Points on a hilly landscape, in no order, each with its height.
A climber steps from a point to the highest of its 6 nearest points, and stops where none of them is higher. Distance is the straight distance between rows; heights are no part of it.
z512 h=3.61: [-12  -1  16  -5   0   3  18 -21  -3  -1   5  -3   7  -2   8  12  11   5
 -10   1  22]
z521 h=3.27: [ 23 -24 -24  46  11  -4  -2  10   5  27   9 -26   7  55  24 -33 -10  32
 -26   2 -38]
z882 h=3.39: [ 32  14 -31  18  29 -40  -4  26  33  19 -13 -14 -10  -5  14 -25   1  23
  21  28 -20]
z971 h=3.64: [-27   0 -26  25 -20  43 -36  16 -15 -15 -13  39   2  -3  -3  18 -18  -8
   1 -27  20]
z912 h=0.97: [ -9  45  22 -44 -50   3 -15  38 -17 -27  -5  47   3 -74 -60  35   5 -11
  31 -19  35]
z333 h=4.64: [-18  16 -28   9 -10  23 -37  43  -5 -18 -18  39  -6 -15 -12  16  -9   4
  16 -15  26]
z55 h=3.76: [ -3  16  32 -31 -17  -6  18 -28  -3 -11   7  -4  18 -24 -11  18  14 -11
  -1 -10  21]
z477 h=1.05: [-43 -25   2  26 -26  58 -17 -22 -28  -7  -1  39   5   2   4  28 -13 -23
 -17 -34  25]
z963 h=3.34: [ 13 -10   9  -2  28 -23  22 -18  16  10   3 -21 -15  10  15  -9   3  12
   4  30 -13]
z386 h=4.01: [ 11  21 -59  31  -5  14 -44  66   8  -4 -15  15   9  24  -7  -1 -10  12
  16 -27  -5]
z574 h=3.89: [ 19  20 -64  33   5  -4 -40  66  19   5 -15  -1  14  29   3  -8   0  24
  15 -18 -12]
z542 h=4.65: [-16   9  42 -39 -45  27  14 -33 -29 -22   6  25  25 -36 -15  29   0 -41
 -29 -38  46]
z396 h=5.79: [-15  32  63 -63 -29  25  20 -60 -18 -25 -13   4  14 -51 -23  20  -1 -48
 -33 -26  35]
z742 h=2.49: [-36 -27  37   8 -33  45  11 -36 -35 -11  19  18  13   9   7  31  -1 -25
 -39 -29  29]
z846 h=2.88: [ 40  -6 -24  25  26 -33   5  12  25  21  -4 -24 -12  15  22 -33  -7  25
   2  28 -30]
z796 h=3.93: [  0   1  31 -24   1  -9  26 -34   1   0  13 -19   8  -4   3  12  11  -1
  -1   3   5]
z296 h=5.40: [-27 -38  11  35  -4  54   7 -27 -17  16  11  16   8  37  21  -8 -12  -2
 -54 -16  -8]
z717 h=3.18: [  8 -11  -7  24  18  -4   5 -11  10  15   2  -6  -1  22  25 -18 -10  24
 -24  15 -15]
z637 h=3.56: [-42   4  -3  -3 -46  50 -47  18 -39 -25 -18  56  -7 -22 -13  50 -20  -7
  23 -37  34]
z599 h=5.87: [ -2  40   2 -23   3 -35  -7  22   5  -5 -10   6   5 -38 -39  13  18   4
  50  10  19]
z813 h=2.48: [ 29 -50 -14  23  23 -20  15  -8  -6  31  19 -36  -9  67  36 -61 -16  19
 -29  20 -47]
z627 h=5.10: [-12   0  58 -43 -39  31  23 -51 -24 -11  19   5  20 -16   3  20   1 -35
 -44 -33  30]
z925 h=3.57: [-26  26 -21   1 -38  56 -63  49 -26 -17 -25  71 -14 -15 -18  43 -40   3
  38 -34  17]
z838 h=2.66: [  6 -54  20 -36  36 -21  43 -35   6   6  28 -51 -30  33  21 -36  16 -13
 -14  42 -49]
z568 h=4.33: [ -9  16 -47  17 -20  37 -53  51  -6 -10 -18  46  -4   0  -9  12 -24   0
  19 -33   5]
z872 h=5.47: [ 28  22 -23   6  45 -55   5  19  37   7  -3 -24 -27 -19 -12 -16   4  -1
  49  47 -22]
z297 h=1.95: [ 52   9 -39  23  42 -52   8  30  42  24  -4 -34 -21  -1   8 -35   1  11
  31  40 -39]
z831 h=3.15: [-32  -2  11  -2 -41  33 -13  -2 -30 -24   0  32   5 -23 -11  36  -2 -21
  -2 -29  46]
z909 h=4.53: [ -6  37  13 -38 -21 -24  -2  12  -7 -15  -5  14  14 -50 -42  23  14  -7
  32  -5  25]
z266 h=2.70: [ 13 -46  18 -30  44 -32  39 -32  23  -3  25 -59 -37  22   7 -40  19 -17
  -4  48 -54]
z188 h=3.62: [ -2  -3 -21  37   6  21 -14   7   3   2  -2  14  12  17  13 -11  -7   8
 -24 -11  -2]
z175 h=3.95: [-10  -5  44 -26 -18  11  26 -41 -13  -3  20  -7  20   0   6  17  10 -11
 -24 -11  17]
z278 h=3.28: [-12  30  15 -36 -37  -1  -9  21 -14 -22  -6  31  14 -56 -42  26  10  -5
  25 -20  35]
z563 h=3.42: [-22  -7 -19  28  -8  39 -24   6  -7  -7 -10  31   7   1   6   9 -11  -7
 -13 -17  20]
z897 h=4.21: [ 16  17 -25  12  23 -27  -5  22  24  15 -20  -4  -4  -9   6 -11   1  20
  18  20  -1]
z281 h=4.08: [-13 -28  -9  47  -5  47  -7 -12  -8  11   6  18  13  37  16 -12 -12  -1
 -40 -22 -12]
z672 h=2.28: [  9 -54 -12  36  15  -1  14  -8 -15  36  16 -29   6  73  35 -57 -11  20
 -40   5 -50]
z523 h=3.33: [  2 -34 -11  46   4  27  -1  -2  -6  20  14  -7  12  57  24 -31  -9  17
 -40  -9 -30]
z293 h=5.60: [ 17  27  -7  -4  33 -48   5  11  24   5  -8 -17 -13 -21 -11  -2   9   3
  48  34  -3]
z466 h=2.14: [ 42 -29 -18   6  43 -36  25   1  27  20  10 -40 -27  23  24 -49  -7  11
  -3  42 -46]
z927 h=3.68: [ 20  24 -23   8  30 -39  -8  28  26  14 -18  -4 -10 -18  -3 -11   3  18
  31  25   0]
z816 h=2.41: [ 27   8  -3  -6  43 -44  18  -4  31   0   7 -36 -24 -10  -6 -13   9  -3
  34  44 -29]
z600 h=3.12: [ 43  13 -58  43  20 -43 -22  57  31  24 -16 -38  -3  35  17 -23   4  34
  23  13 -32]
z410 h=3.60: [ 11   6 -39  38   6   3 -26  28  13   7 -10   2  14  22  13 -19  -5  19
  -8  -7  -8]
z845 h=3.14: [ 25  -1 -39  46  11  -9 -17  30  11  16  -6 -17  13  36  18 -22  -3  27
  -8  -2 -24]
z650 h=4.90: [ -9  28 -22  -5   5  -4 -28  52   9  -9 -21  29  -6 -28 -27   7   9  17
  28   2  29]
z249 h=3.58: [ 27  19 -38  27  18 -22 -21  33  22  15 -17  -9   7   7  13 -23  -1  26
   8   7 -14]
z457 h=5.78: [  6  37   3 -19  17 -46  -2  12  15  -4 -10  -9  -3 -33 -31   8  14   2
  57  22   8]
z328 h=3.63: [ -7  -7   4  14  11   4   9 -11   0   4   0   1   3  13  14   0   1  13
 -21   7  10]
z37 h=1.74: [ -2  60  26 -56 -30 -20 -12  21 -13 -22 -10  33  14 -77 -67  25   5 -14
  31  -6  20]
z75 h=6.16: [-14  19  73 -64 -27  35  26 -67 -16 -18  -6   0  15 -34  -9  15   4 -50
 -49 -28  26]
z951 h=4.19: [ -6   6 -23  23   6  12 -22  20   7   1 -14  18   5   0   4  -1  -4   9
  -6  -5  17]
z70 h=4.44: [ -3  30  43 -55 -19  -2  15 -48  -4 -14  -5   1  23 -46 -27  19   4 -36
 -11 -17  21]
z448 h=3.25: [-15  14  12 -22 -21  -2   4   0 -12 -17  -1  17  13 -29 -17  26  15  -6
   7 -17  37]
z359 h=3.99: [ 11   1  34 -33   7 -26  27 -43  16  -5  15 -28   0  -8  -3   5  14 -12
  10  15 -15]
z158 h=2.83: [ 21 -29   8 -20  42 -33  35 -23  26   1  21 -44 -37  12  10 -26  11  -1
   4  46 -44]
z84 h=2.46: [ -1 -31  14   6  20   3  22 -28  -9  19  14  -9  -6  35  29 -23  -9  16
 -37  21 -18]
z338 h=2.56: [-45 -35  24  29 -27  68   1 -36 -33   2  12  32   6  20  11  24 -11 -25
 -35 -35  17]
z163 h=4.51: [  5  25  24 -30  -3 -33  14 -22   9  -7   3 -14  13 -28 -19  14  16 -12
  30   6   6]
z947 h=2.42: [-30 -12  -5  30 -14  42 -14  -5 -12  -7  -5  27   6   5   6  15  -7 -12
 -22 -21  26]
z825 h=3.46: [ -4 -38  35 -34  17  -9  39 -45  -6   5  22 -39 -15  25  23 -15  10  -7
 -14  25 -31]
z243 h=4.00: [-14  23  34 -44 -41  10  11 -23 -19 -23  -2  20  24 -50 -22  27   5 -31
 -13 -33  41]
z723 h=5.66: [ 24 -42 -29  49  19 -14   4  12  -1  31  10 -46  -4  77  29 -42  -6  32
 -23   6 -54]
z812 h=0.11: [ 19 -58  -6  -8  36 -22  29 -23  -1  28  23 -38 -20  56  45 -60 -11   1
 -36  34 -50]
z629 h=3.53: [ 22   3 -74  61  25 -11 -22  59  15  21 -17 -38   1  69  13  -2   4  35
   9   0 -42]
z350 h=3.00: [-24 -10  21   5  -8  20  18 -25 -13  -4  12   3  12   7  10  17   4  -3
 -27  -6  26]
z730 h=4.17: [-29  12   1 -13 -38  27 -26  29 -27 -26  -7  41  -3 -36 -22  40   0  -5
  22 -25  42]
z668 h=3.78: [  0 -16  40 -29   3  -6  32 -44   2   5  20 -28   0  15  13   1  10  -4
 -11  12 -10]
z692 h=3.59: [ 18   5 -18  17  23 -19   3   7  18  16 -10  -7  -4   7  18 -20  -4  21
   0  20 -10]
z837 h=5.24: [  3  15   4  -9  11 -29  10  -4  13   0  -7  -9   1 -18  -5   7  16   6
  27  18  10]
z513 h=3.81: [ 16   1  23 -25  15 -33  27 -29  20  -8  14 -36 -13 -10  -6   0  15 -10
  24  27 -24]
z327 h=2.98: [-17  20  21 -35 -41   3   6  -5 -18 -20   1  20  15 -47 -27  24   7 -20
   5 -25  41]
z848 h=2.47: [ 26 -15   2 -13  52 -39  33 -14  33  -3  19 -49 -36   6  -2 -26  14  -3
  15  52 -47]
z570 h=1.40: [-53 -34  24  22 -44  77 -14 -45 -44   0  -1  45  10   9  11  43 -15 -34
 -21 -54  26]
z859 h=3.96: [-23  26   8 -22 -50  28 -43  56 -20 -32 -11  56 -17 -47 -36  53  -7   6
  41 -25  35]
z686 h=2.26: [ 25 -29 -10  18  24 -15  15 -11   5  28  11 -26  -8  43  31 -45 -13  21
 -23  22 -38]
z621 h=4.59: [-22  18  -8  -7 -24  16 -27  46 -10 -23 -15  39  -6 -32 -26  29   3   7
  27 -11  36]

For each start below, name the point where the climber stops.
z882: z599
z845: z599
z838: z599

Call two points neighbours if one is among the 6 nearest of the other. Go from one point of each pair to the other, from neighbour to neighbour, staying as high as possible. Name the lowest point that can't be avoided.
z296 / z723: z523
z599 / z296: z328
z599 / z75: z796
